A landscape with many valleys, sampled at points; each row gives a point and its height.
From any point a ball takes the steepest step (drop divided by distance) to one of its 2 nearest points. It stops when none of these is lower. Distance is the straight distance between rows; heights are no part of it.
dem (h 327): [  1 -16   2   0   4   8  11  13 -11   3  16  -4   0 -12   7  24  22   0
 -25  26  10   5   1 -32   1 -23  -4  -7  -6  -5  -2  43  -3   1  10  16]
gesov (h 588): [ -8   0 -15 -13  -6   5   7  22  -8  -5  -1  24   5   6   8  15   4  -8
 -12  19  -2  18  -5 -28   0 -26 -13 -15 -11  12  14  14 -14   1   2   9]
suzu (h 631): [ -4  -5  15   2  19   3 -15   8   9 -18   2   7  10   0   6 -18  -4 -24
  -8  -9 -26  -6   4   7   4   1  39   1   5 -13   3  15  26   6   8  20]
zaf (h 248): [-22 -19 -18  17   6  18  24   1   4  15   2 -17 -25   2   9   5 -13  11
  -1 -38   7  -4  18   3   8  -2 -24  26   7   9 -27  -2  -5  -3  -5   3]
Fad (h 661): [-19  28  15 -12   0  11 -10  19 -23 -22  10  -9   9   3 -12  14 -11  -9
  -3  18  -4   5   4  -7  -8 -23 -15 -23 -13   9  26   4 -13  -1   3 -11]
filu (h 405): [-18   8  30 -13  11  -2  -6   3  -5 -24 -14 -15   3   5 -11 -18 -15   3
   8   3 -10   8 -21  27  12  -6  19  -5   4 -21  -2  17  12  14  18  11]
vetis (h 150): [-32   7   2   6  14  15  20   1  15  -2   5 -12 -18   8   3   6 -31  -5
  21 -41 -10 -10   6   0   0   7 -20   8  -7   4 -16  -4   3   3   6 -24]
Fada (h 397): [ 20  -2  15   6   1   5   1  -1   6  10   1 -12  -3   1  -7 -19  10 -15
   9  -5  12 -14   1  22   9  34 -16   6  -6  -9  -1 -28  20 -11  -2 -17]
mor (h 572): [  4 -16  10  -2 -19  -1  19  -9  -8   6  16 -31 -20 -10 -13   8  14  31
 -11  14  42   5  -7  11  10   2 -14  10   9 -11  -7  18  -7 -15  -6  -2]
poz (h 702): [ -3  10  -5 -11 -14   1 -11 -17 -17  -7   1 -27   3   4 -21   1 -11  19
  -8  16  16   7   0  25 -15 -25  -3  -1   4   8   6   0 -10 -11 -14   0]
Gaveb (h 161): [ -6  18   1   9  13   8   8   9  15  -5 -22  14  -7  21   9 -11 -21 -11
  23 -36 -22 -13  -6  -8  -1  26 -17  12  -6   3  -9 -18   4  14  14 -12]
sote (h 720): [  1  28   5 -11 -19  -2 -36 -23  -3   7  -6  -5  18  13 -23 -14 -12  13
  13  -3 -10  -3   2  40 -10   5   5   4   0  -3   7 -28   1   0 -14 -11]
dinil (h 669): [  8 -13 -17  -8 -20 -11  -5 -13  -5  -2   2  -4  -3  -2 -14  -2 -10  17
 -19   8  20  15  -4   6   0 -22  10   6   5  11   0  10  -4 -11 -12  14]
seru (h 656): [ 23   6 -37   7 -21 -15 -19 -17   9  28 -14  25   2  10   9  -8 -21   7
  14 -20  -4  -1   8   6  -5  20 -10  14  -4  16  -3 -29   2  -1 -18   1]
nonak (h 357): [  4   3   2   9 -11   7  -2 -12   9  14   7 -17   0  -3 -21  -7  -2 -18
  -4  -7  12 -14   7  25   1  23  -8  16  -1  -4   5 -26  20 -18 -13 -22]
kogen (h 514): [ -6  -8  22 -13  -8  -7  21   3 -16  14  24 -12  -9   3  -2  18  27  15
 -12  37  28   1  -8 -17   5   2 -46 -15 -10 -14   5   9  -8  -5   2 -22]
Meb (h 301): [ -1   0  -9   5   4   0  19   8  14   1  -8  14  -7   5  10  -1   8  -9
   0  -9   5 -11   2 -12   5  14 -29  10  -1   4  -6 -14  -7   0  -3  -2]
Vena (h 605): [ 20 -21   5  -4 -20  -8   5 -16  -8   8   7 -19 -14 -19  -7   6  12  25
  -5   9  37   9  -9  16  11  10   6  20   7  -4 -15   6   4 -14  -8   8]
motot (h 619): [-20  -7  22  -9   6  10  20  12 -14 -23  11 -25 -16  -2  -7   6   2  20
   3  18  23   7 -16  -2  16 -10  -1 -27  -2 -15   3  32 -13   4  26  11]
Kobur (h 163): [ 21 -24 -17  13  13 -10  -1   0  16  19   0  24   3 -21  24 -15  18  -8
  -9 -10   8   1   5   3   3  19  23  20  11  -2 -16 -16  11  -1  -6  22]
vita (h 553): [ 32  -2  -3   7   3 -12 -11   6   2   7   8   7  13 -15   9  -7  23 -14
  -8  13  -6  -2   2  -2  -4   9  24  -6  -2   3   0 -16  15  -7 -12   2]
gitaz (h 315): [ -6  21  23   1  12   7  -4  12   4 -21 -11  17   6  16   6   0  -2 -30
  12   4 -23 -13  -9  -4  10  14  -6 -10 -11   0  13  -7   7  11   8 -11]
reb (h 522): [ 30   8  -8  -8  -2 -29 -17  -5   1  19 -12  29   5   7   2  -8  20   0
   7  22   0   0 -16  -7  -1  17  -8 -10 -17   0   7 -35  -5   3 -11 -20]
luz (h 555): [  8  -8 -22  -6  -1  -6  -3  18   1   2  -2  34  12  -2  14  14  14 -18
  -6  11 -14   9   3 -39  -2 -17  -6  -7 -11  14  14   4  -7   8   3  11]
Negu (h 526): [ 26 -17   9   8   2 -12  -9 -16   0   7   9 -10   9 -22   2 -12  18   1
 -10   3  16 -10  -1  21   0  23  34  15   7 -20  -3 -11  25 -16 -13  11]
sofal (h 128): [-13 -13  -9   5   6   5  36  15  11  10  -9   5 -11  10  14   7  19  10
   4  -3  14   0   1 -22   5  10 -41  -8   7  -3 -12   7 -25   0  10  -7]
pazak (h 625): [  2  -5 -33 -14 -14  -8   1   5  -3  -6  -9  27   8  15   2  16 -10   6
  -5   4   0  15  -6 -28  -6 -26  -6 -22  -4  25   5  11 -26  -1   1  14]
pavuk (h 84): [-19 -27 -13  -3  17   5  33  14  17  14 -15  20 -13   5  24  10  28  -2
  -3  -2   9   1  10 -34   9  14 -35   8   2  -6 -18   7 -32  -4  -5   6]
lesag (h 476): [ 18  10 -12 -11 -16 -13 -11  -4  -6  17   3  22  10   6  -6   6  15  -2
  -8  21   5   0  -8  -9  -5   2 -19 -10 -11  11  13 -23 -12  -7 -15 -11]
zogu (h 675): [  2  -4 -20   2 -20 -18  -5 -18 -17  -4 -13   6 -18  12 -10   7  -9  41
  28  -7   7  14  -9  -2   0 -18 -15 -20  17  12  -2   4 -19  -3   4  -6]
vir (h 401): [ 17   2 -10   7  -9   1  -1  -7  12  15  13  -9   5  -6   2  -6  11 -21
 -11   2   7 -12  14   3  -3  18 -13  13  -4   2   9 -37  10 -26 -14 -15]
dap (h 417): [ -8   8  34  -1  13  14  -3   8 -30 -18  12 -37   9  -9  -5  16  10  -3
 -10  28  -3  -5  -6  -1   4   3  10 -22 -10 -16  10  31  14  11  17  -1]
Varo (h 367): [ 21 -22  -8  -4  10 -21   5   7  10  10   1  31   6  -7  10  24  37  -4
   1  32  -4   8 -11 -42  -9 -14  17 -11 -10   1  -6  24 -13  14   5  -2]
Degek (h 490): [ -2  -5   1 -15  -6  -4  27   1   2  24  11   3  -8   6   8  11  25   0
 -12  29  21  -6   3 -25   5   5 -47  -5  -4  -7   5  -2 -17 -10  -3 -18]
gizor (h 626): [-18  25  -4 -24  -6   8  -3  10 -22 -12   5  -3   1  11 -18  18  -4  14
  -1  24   8  16   5  -8 -17 -36 -22 -27  -8  13  23  -5 -22  -7   8 -19]
lepem (h 359): [-15  35  22 -12  -6   7 -41   0  12 -12 -13  17  13  23 -11  -3 -33  -4
   3   0 -39  -5  -6  25 -21   0   9  -6  -7  -1  11 -22  -7   9  19  -8]
mit (h 518): [ 22  -1   3  -3  17 -20  -8   4   9 -11 -21  31  14   2  15 -12  14  -9
  22   1 -20  -4 -20  -5  12  18  25 -12 -10  -3  -5  -3   7  21   6  19]
miz (h 460): [ 21  -3  -4   4  13  -9  -4  -8  22   8 -25  24   6   3  15 -29   2 -12
  25 -26 -10 -13 -10  15   9  45   4  15   1   1 -17 -24  16   6   3   4]
lika (h 365): [ -5 -13 -21  15  23  13  13   8  31  16  -5  24   3  -4  24  -4  13 -22
 -14 -28  -3 -13  19 -15  12  16   0  15  -7   2 -19 -33  -4 -12 -13   3]
zifov (h 673): [ -3  19  -5 -17  -2  -9 -27  -3 -22 -12  -7  -2  14   4 -19  -6 -12  10
 -12  16  -1   9   1  19 -18 -21  18   4   2  13   5  -3  -6  -4 -10  23]
dafen (h 557): [ 22  -8  -1  -2 -14 -13 -17 -21  -4   7  -3  -6   6  -6 -11 -16   5   1
  -3   2  16  -1  -5  32   8  14  19  17   8  -7  -8 -15  17 -11 -16   8]
fizo (h 216): [-25 -18 -10  19   9  15  36   3   9   1  -5  -4 -33   7  22  -2  -4  12
  10 -37  -3   0  10  -6  10  12 -29  15   6   7 -24   2 -13   2  11  -7]
zon (h 395): [ -1   8  15  -5  13  -7   0  13  -5 -15  -8  14   0   8  12   2  18 -11
   7  13 -21  -1 -14 -16   5  10  -4 -21 -22   0  11   6   7  20  14  -5]
firav (h 556): [ 17  -6   7   4  24 -12  -9  14   3 -16 -13  23  14  -6  15   5  18 -12
   6   8 -26  -1 -11 -18   5   0  29 -17  -6  -2   1  14   6  24   6  18]
Bidu (h 333): [-15  -7 -12  13  19   6  27  17  20   6 -19  10 -13  10  23   2  13  -6
   1 -31  -7 -11   4 -19  10  22 -34  10  -5   6 -23  -9 -17  11   3   0]
Gez (h 503): [ -2 -22   0   0  -3  -5  11   2  -6  -7  -2 -10  -8  -7  -4  -2   0  16
  -4   2  23   6 -15   3  15   0   4  12  11   4  -7  18  -1  -3   0  26]
Tul (h 495): [-15  40   5  -7 -26   7 -23 -11  -5   2  -7  -5  12  22  -6  17 -34   2
   4  -2 -27  -2   3  12 -29  -6 -11  -8  -4  15  20 -30 -20  -7 -14 -16]
rep (h 573): [ -3 -13  18  -4   7  -5  20  13 -10 -19  -6 -10 -21  -2  -7  -2  11  28
  14  14  19   8 -26  -4  14   6  -1 -11   4  -7 -12  21 -11  10  21   8]
sisap (h 602): [ -3  18  -9 -25 -19  -3  -6  -2 -27   9   8 -10  -5   7 -20  10   0  29
   4  25  18  11  -7  -3 -21 -32 -26 -19  -1  14  19  -5 -23  -8   2 -27]
pud (h 801): [-24   5  -7  -1 -12  21  -7  -9  23  -3   5 -12  -4  -1  -3  -2 -57  -4
   3 -36  -7   5  20   7 -19 -22   8  23  13   9  -6   7  13  -5  -7   9]
sop (h 815): [-17   0 -22  -1   1  17   0   2  20   5   3  -8   9  -4  -1  -2 -37 -13
 -17 -29  -1  -7  27   4 -12 -11  12  25  12  11  -7   5  13 -16 -13  21]
Nak (h 560): [ 41  -3  -9  -1  -2 -23 -21  -5  -1  14  -6  32  14  -9  14 -12  21  -4
   5  19 -13   2  -6 -11  -4   8  17  -8 -14   7   5 -25   7   3 -12   1]
zefu (h 411): [  3 -15 -25  10   9  12   3   1  12   7   6   7   7 -17   8 -11  -6 -19
 -19 -14   5 -10  23  -4  -1 -11  26  16  10   6  -6  -8  18 -10 -10  34]
lum (h 698): [-21  28  25  -7   9  21   0  19  -9 -22   5 -14   4   9  -9   5 -18  -9
  12  11  -6  -3  -8   6  -1 -14 -13 -17  -5  -2  15   2  -9   6  17 -18]
Lutek (h 409): [ -3 -16  15   1   0   2  13   8 -25  -4  22 -21  -7 -20  -8  17  17  10
 -21  25  23   4  -7 -10  11 -14   6  -3  -4  -6   4  37   3  -1   9  14]
roliv (h 183): [-24  23  29  -4  -2   4 -12 -16  22  -2 -15  -2 -10  16  -9 -10 -41   0
  30 -32 -32   1  -1  24  -6  15  -1   6   1 -15  -6  -6  24   6   7 -25]
pape (h 337): [  8  -5 -15   4   5  -2  11   5  19  25  -8  20   0  -4  18  -4  17 -18
  -6 -17  -1 -12   6 -13   8  21 -17  12   0   7  -1 -37  -5  -4  -2  -5]
moz (h 658): [ 10 -19 -35   3 -28 -16   0 -18   6   5 -11  -1  -4   1   6   1 -13  24
   5 -15  17  12   0   3  -5  -4  -4  15  13  19 -10   1  -4  -8 -13  15]
sezem (h 485): [ 23 -15   5  11  15 -16  -4   0  17  -4 -24  32   6   6  11 -23  13  -4
  25 -19 -13  -8 -19   1  14  36  10   2   1  -2 -12  -8   6  22  13  12]
dip (h 727): [-16  16  16   2  17   5  12  11   1 -24  -1 -10  -6  16  -1   4 -12  -4
  21  -8  -9  -7 -14   2   5   9 -19  -9  -8  -1   7  -2  -7   7  14 -18]
fupid (h 318): [ 17 -10  -9   1   0 -12   8  11   5  17  18  18  13  -9  14  26  36 -13
 -19  29  -9   3   5 -47 -12 -23  10  -8 -13   4   4  18 -11  14  -5  -7]
Gesu (h 493): [ -9  11   3  -7  -3   0  -6  -2 -21  -6  11 -12   7  -9 -11  11  12   6
 -12  26   9  11  -5  -4  -4 -11  -7 -14 -11   6  16  10  -4  -6   0   3]
Fud (h 263): [ -2  -8   2  15  22  12  19  27   2   7   3   0  -7 -12  21  14  30 -30
 -17   8 -15  -6  15 -32   5  -3  -3  -6  -9  -5   6  22   1  14  14   6]
vog (h 452): [-10   3  12  -8  12   5 -25   8 -15 -24   2  -5   8  -6  -9   1   2  -5
 -14  16  -9   7  -5   1   0 -20  30  -4   0  -2  10  28  11  18   7  16]
Surab (h 738): [ -4  21  13 -18 -12   1 -18 -24   0   1  -6 -25   7   9 -23 -17  -9  16
  10 -12  -3   5  -9  45  -7   8   9   7   9 -13  -8 -10   6  -3   1 -18]
Rog (h 279): [-18 -15 -14  16   2  18  15 -11  10  20  14 -22 -16  -7   2  -3 -15   6
   3 -34  14  -7  22  19   2  11 -17  29   4   4 -16 -10  13 -17 -14 -11]
Zita (h 219): [ -2  12   1  12  24   5   9  10  21   7 -17  27  -6   8  20 -14   0 -24
  13 -30 -21 -23   4 -11   5  34 -12  13  -6   1 -14 -32   1   5   7 -18]
tup (h 757): [-11  10  29 -17  -2   6   2 -23 -11  -9  -5 -37   4   1 -30 -16  -7  21
  11  -3   6   9 -12  49   5   7  17   0  10 -28  -8   7   8   3   7  -9]
movus (h 437): [ 18   9  -7  -7 -15  -2  -8  -5   0  21   4   4   5   0  -2   3  17 -11
  -5  18   6 -10   6   4   4  12 -26  -3 -15   4  11 -31   5 -21 -16 -23]
gor (h 88): [  0 -25 -19   8  12  -2  16   5  18  28  -1  22  -2 -14  29   1  35 -10
 -16   1  10  -4  19 -20   8  13 -10  12   9  -8 -12 -15  -7 -11 -13   7]
Tupe (h 652): [  5   4 -27  -7 -21 -17  -5  -5  -5   2 -14  16   1  13  -2   8 -11  30
   7   0   7  17 -12 -12  -7 -20  -9 -19   3  25   2   4 -18   1   0   5]
Dalad (h 422): [  7 -25 -14  -9  -1 -20  11  -1   5  10   7  27   5   3  15  24  27   8
  -6  34  16   6 -12 -36  -4  -9  -8   0 -13  -6  -3  17 -23   6   3  -5]
Vab (h 612): [ 27  10 -21   4 -15  -4 -26 -11  11   8  -4  16  19  -3   1 -13 -10 -14
   1  -4  -3  -6  12   8  -3  11  11   8  -5   6   7 -37   8 -11 -28  -1]
bek (h 387): [ -1 -11 -26  13  17  17   4   9  22  14   5  24  10  -7  20  -8   1 -27
 -20 -22 -10 -10  21 -10  -2   2  16  18   6  10  -4 -20   6  -7 -12  17]
vegog (h 666): [-14  -3  11   3   3  11  16   0 -10 -26   4 -20 -12   2 -11  -1 -10  14
  14  -4  13  11  -7   7  13 -13   0 -16   9  -5  -2  26 -13   5  14  -3]
fodif (h 256): [-23   7   0   2   7  20  12  18   5 -12  17 -21 -17   4  -2  17 -26 -14
  -2 -20  -1  -5  11  -6  -8 -12 -26  10  -2  15  15  -1 -12  -9  -5 -13]
Legat (h 314): [ -3 -22  10  12  23  13  15  25   1 -10   5   5  -3  -7  14   6  19 -18
  -6   1  -3  -5   3 -18  13  -1   4  -7  -1  -3   7  27   8  12   9  22]
patul (h 630): [ -9   0  -9 -11  -7  -8 -22 -12 -21 -10   5 -14  12 -11 -17  -1 -13  13
 -22  17   6  12  -2  16  -8 -30  34   8  16   6   7  19   0  -7  -7  28]
lege (h 540): [ -9  28  -3  -1 -27   6  -7  -4 -10  -6   6  -6  -4  16 -10  23 -37   6
   8  -6  -5   7   5  -1 -25 -14 -23  -9  -8  18  19 -22 -25 -10 -12 -29]
fodo (h 672): [ 18  -4 -45   4 -28 -19  -4 -11   6  22 -16  24  -1  10  13   8 -16  16
   7 -14   8  11   0  -6  -5  -1  -9   4   0  29 -10 -13  -9   2 -14   5]
vabot (h 444): [ -5 -16  -3   2   2   0   0   0  -6 -15   4  -3   2  -8   5  -7  -5  -3
  -9   2   5   5  -1  10   6 -11  28  11  11   1  -8  16  13   2   6  33]
gamav (h 574): [ -4  27  -6  -9 -33   1 -10 -10 -24   4   7 -11  -4  12 -25  14 -19  22
   6  13   6  11   6   1 -21 -24 -26 -16  -1  24  21 -22 -27 -16  -3 -27]
Sen (h 586): [ 17   1 -15   4 -22  -1 -15 -23  11  20  -2   2  14  -3 -10 -20 -12  -2
   1  -7  11 -14   2  24   3  15   8  17   2   1  -1 -23  13 -12 -20   1]
Tibof (h 454): [  2  12   5 -15  16 -13 -13  17 -21 -14 -15  26  13  13   1   7  20  -2
  16  28 -25   4 -22 -20   1  -6  12 -21 -17   2   4   2  -8  23  14  -2]
davo (h 435): [-22  39  18 -15 -16  15 -46  -5   7  -3  -7   5  14  21 -16  15 -33  -3
  -8   3 -30  -2   5  23 -36  -5   8  -2  -3   4  20 -28 -10  -6   1  -9]
Fazeg (h 679): [  3   9 -29 -11 -30  -8  -8 -15 -17   2  -2  -7  -3   9 -15   4 -15  30
  -8  15  15  16   6   5 -11 -31  -5  -5   7  20   2  -3 -15 -13 -14   3]
fiv (h 510): [  2   3 -11  -9   3 -13  -4  15  -6 -10 -12  37  15   8  11  16  14  -6
   3  20 -27   8 -13 -38  -1 -13  11 -21 -21   8   7  12 -15  25  11   9]
vor (h 487): [ 27 -17   3  16   5  -5 -11  -6  -2   5  14 -10   7 -22   9  -8  10 -11
 -17   3   5  -2   7  -3   6   0  35  14   6  -9   2   8  24  -5  -8  18]
pasi (h 726): [ -7   9  -4   6 -28   7  -1 -22  -6  -2  15 -33  -4   4 -24   3 -19  22
  -1  -7  17   6   9  33  -2 -23  -7   2   8   4   1   3  -6 -13 -19 -17]
pep (h 695): [ -4   8  -8  -6 -13 -15   5 -13 -20 -11  -4  -6 -20   9  -7  -3  -9  34
  29   5   6   8 -12   4  -3  -9 -13 -22   4   4   2  -1 -17  11  12 -25]
ketus (h 525): [ 27  -7   5  15   4 -12 -17  -3   4  -3  14  -2  15 -21   8 -21  10  -7
 -12   8 -18  -9   6   5  -6   8  44   2   3 -11  -5  -6  22   5  -6   4]
Buvo (h 704): [  5 -16  -2   8  15  14   6  -8  10   9   0   0  -3  -1  -1 -20  -2  -9
  -4 -17   3  -7   5  16  13  19  14  24   8  -6 -16  -4  19 -11   6  19]
gaz (h 340): [  1  19  28   5  12  12  -5  13 -21  -6  14 -20   4  -5  -3  15  24 -11
 -13  34 -11 -12   2 -18   0 -10  10 -28 -17  -1  15  20   7   9   7 -12]
vusa (h 780): [-25   7   2  11 -14  15  -2 -21   9 -11  11 -15 -16   0 -14   5 -48   9
  15 -33   0   2  12  15 -11 -20   6   8  13   1  -5   6   5  -8  -3  -7]
mov (h 463): [  6 -24 -13 -14  -2 -10  21   4   9  17   2  18  -4   0  12  12  26   3
  -6  18  24   3  -5 -30  -1   1 -28   3   4  -8  -4   8 -17  -3   1  -8]
vupo (h 217): [ 11   0   7  12  10  11  14  22  -3  10  21 -10   1 -18  18  20  32 -24
 -23  26  -5  -9   9 -35  -3 -14  -3 -22  -4   0  16  18   6   3  11  -7]
nutar (h 434): [ 18  -1   5   7  12  -3  -3  -9  11   4  -8   9   6   8  -2 -25   4 -17
  16 -14  -4 -12  -6  18  17  33   0   7  -3 -11  -5 -14  16   1   2  -2]
Fosun (h 541): [  3 -15  19 -14 -11  -9  18  -5 -13  14  15 -22 -12 -13  -4  13  26  23
 -16  31  36   2 -11  -3   9  11 -25   0  -4 -14   0   8  -4 -13  -3 -10]
zisig (h 376): [ -1 -26  13   9  16   0  13   9  -7 -14   3   2  -6 -17   6  -1   9  -4
  -9  -1   4   1  -2  -7   7   4  15   8   1  -3  -7  25   8  17  12  32]
Feged (h 587): [  7   2  -8 -12 -14  -5 -28 -15 -18   5   6 -17  15 -14 -23  -5  -6   8
 -25  23   7   6   5  22  -5 -17  33  16   8   0   7   1   9  -7 -28  22]
kebas (h 310): [-13   0  17  -3  10   4   0   7   7 -18 -13   1   4   8  -6 -26 -17  -3
  16 -23 -15   3 -15  20  10   7  13  -1   9 -15 -14  21  12   6  14  14]
geb (h 77): [-19   8  17   9   8   3  17   0  14  -4  -8  -3 -11  12   0  -6 -27  -1
  37 -36 -23  -5  -7  11   1  21 -18   9  -6 -10  -6 -10   6   6  12 -20]
Rak (h 498): [-19  14  21 -11   8   3 -26   4  -4 -27  -3 -10  13   0 -16 -11 -16  -5
 -11   8 -17  10  -4  22   0 -14  32  -3  11 -14   0  23   9  11  10  15]
kaz (h 443): [  0 -13 -14  13   7  10   0   0   1   4  14  -9   2 -19  -1  -7  -2 -12
 -20  -4  14  -4  15  12   6  -3  25  21  12  -5   2  20  21  -9  -4  31]
Ruzol (h 665): [ -8  -4  24   0  12  11 -11  -1  12 -11   5 -11  11 -12  -6 -25 -15 -21
 -10  -3  -8   1   8  20   9  15  43  10   9 -28  -5  17  38   1  18  16]
sot (h 200): [-26  -2  -5   8   5  19  22   5   6   0   9 -16 -33   4   1  18 -25   0
  12 -36   5  -7  14  -6  -4  -5 -27   7   6   9  -1   1 -11   0  -1 -26]
barad (h 638): [ 32   5 -23   9 -12 -15 -10  -7  17  20 -11  35  11   5  12  -9   2 -12
   8 -10  -5  -2  -2  -4  -5  19  -5   6  -5  10   6 -34  -2  -2 -16  -2]
lefov (h 730): [-10  18  15   5   1  -6  14   0  -6 -24  -5  -3 -20  19  -6   1 -15  19
  37  -5 -16  -1 -18   1   9   6 -25 -27  -7  -3   4  -6 -15  18  10 -29]
Tol (h 700): [-16  -1   6  13   4   4  19   0   2 -19  -9  -4 -11  15   1  -5 -21  15
  30 -23  -1  -2 -10   9  12  -4  -5 -11   9   1   0  19 -12  12  20  -2]
dev (h 126): [ 20 -30  -5  15  24 -11  10  -1  18  30  -7  24  -1 -21  27  -8  35   5
  -6  -8  12  -6  12 -10  11  24   5  15  11 -10 -21 -24  -1  -5 -12  16]
ligi (h 38): [-14 -17 -23  -2  13   4  28  11  15  18  -6  25  -5  -6  27  14  33 -22
 -11  -9   7   2  18 -34   0  -4 -24  11   5  -3 -12  -6 -23  -1 -10   0]
Gedar (h 160): [ 26  10  10  19  12   5  -1  15   1  11  21  -6  17 -18  17   6  27 -26
 -26  20 -13  -8  14 -21 -10  -7  11 -17  -5   5   9   3   8   1  -1  -6]
kiz (h 257): [ 26  19  23   7   9  -1 -13  12 -19  -3  16 -12  22  -6   0   3  24 -20
 -18  30 -14 -14   7 -12  -9  -6  20 -27  -7  -5  13   6  13   0   2 -20]
ziz (h 358): [  4   1   2   2   9  -5  -7   3 -11 -10  14   3  14 -14  -2   0   3 -12
 -13  14  -8   1   4  -6  -2 -16  25 -10   2   2  12  14  10   8  -4  12]
Mev (h 539): [  3   0  -7 -14  -7  -6 -23  -7 -29   3  18 -19   6 -16 -19  11   8   4
 -24  31  10  13   3  -7  -7 -25  15   0  -4   6  15   9   5  -7 -10  12]
buvip (h 697): [ -3  29   2 -19 -17  -2 -31 -10 -13  -4 -13  -4  17  10 -25  -2 -17   7
  -4   1  -7  13   2  26 -19 -12   8   3   5   6  12  -9  -6  -5  -9  -2]
zega (h 177): [-11 -23 -13  11   8   7  37   8   3  12  -7  -3 -25   7  13   2  13  22
  -5 -24  16   1  14 -11   9   9 -28  12  14  -1 -19  15 -21   0   4   7]
Vigip (h 203): [ -8  16  16   2   7   2  -2  11   7 -20 -15  11   3  15   4 -15 -15 -15
  16 -13 -21  -8 -10   5   4  15   3  -3  -4 -12  -1   4  13  11  17   0]
voti (h 271): [-13  33  17  -6 -12   1 -32 -11  18  -5 -19   9   9  19 -12 -12 -34   3
  21 -16 -36   0  -5  30 -12  10  11   3  -1  -7  -2 -23  11  10   9 -17]
bul (h 594): [ 18  -8   6   9  18 -12 -20   7   7 -13  -8  21  19  -4  15 -10   7 -20
   3  -2 -27   1   1  -4   1   0  46   0   5  -6   0   4  16  10   5  24]
Deziv (h 690): [  0  -8  16   0   5  11   2 -15  10   5  -2 -18   4  -5 -12 -27 -10 -15
   4 -13   6  -1   3  29   9  19  30  15  17 -21 -12   4  33  -5   2   9]
sav (h 497): [ -4  -8  34  -6   1   2   2   5 -26 -14  19 -37  -6 -16 -12   9  12  10
 -14  17  16   0  -7   6  15   4  11  -9  -6 -22   2  25   3   1  16   6]
kas (h 635): [ 14 -24 -22   0 -21 -15   8 -14   1  12   7  -7  -8  -7  -4   3   9  23
 -13  -3  35  10  -4   4   1  -4  -7  17  10   9  -7   7  -4 -16 -18  18]
vapi (h 714): [ -5  20  11  -5  -2 -15  -4 -15 -13 -15 -14 -10 -12  20 -10  -7 -14  32
  37  -8  -8  -1 -11  23  -2   3 -12 -25   0  -7  -6 -10 -17  18   8 -26]
serab (h 258): [-20  10  24   0   3  22  -2  -6  22  -1  -8 -10 -13   5  -5   2 -44 -14
  26 -46 -25  -1   8   8 -20  16  -1  10   0 -13  -4  -8  19  -6  -2 -28]
zim (h 266): [ 19  -5  -2   6   9   3   7  12  -9  21  24  -7   7 -16  10  25  36  -7
 -30  29   0  -3   6 -37  -4 -29   7 -11   0  -1   7  32  -2   6  -1  -2]
livog (h 441): [ -1   6   6   0  -3   7 -10   4 -17  -2  15 -12   6 -13  -3   8   8 -20
 -17  19  -2  -7  10  -2  -2 -14   2  -4  -9  -1  19   1   7  -7 -10   0]
kon (h 311): [ -4  -8   1  11  -8  11   9 -15   8  16   2 -26  -6  -4 -12 -15  -7   2
   0 -21  16  -6   4  33   8  17 -12  29   2  -2 -13 -11  17 -15  -8  -7]
Pif (h 542): [ -2 -23   9   1   3  -3  26  15   0  -1   0  -6 -21  -5   2   2  14  17
   4   4  21   6  -5 -12  11   7  -9   4  11  -6 -13  28  -9   4   9  17]
mones (h 752): [-18  -2 -12  10 -20   9   9 -18  -3 -14   8 -27 -18  -5 -13   8 -26  14
  12 -18  13   6  14  17   1 -31  -4   4  15   4   4  17  -3 -15  -6 -12]
zufe (h 725): [-12   8  17   2  15   0   8  12   5 -34 -18   2  -6  20   4 -18 -15  16
  37 -18 -15   1 -18   7  14   2  -2 -17   4  -6  -3  26  -5  25  32   2]

Where does a ball stop that starts at each point below?
kon | ligi
vapi | Vigip
Tol | Gedar
Fad | roliv
Vena | Gedar

Call two points neighbours if one is among the 2 nearest of the other. Go from one point of each pair to the other, from neighbour to neighbour, staying as low as possible. Name the highest point that can't be avoided.
Gedar and nonak | vabot
Vigip and roliv | zufe
Meb and roliv | pape
ligi and Meb | Bidu
ziz and Vigip | Rak
geb and roliv | serab
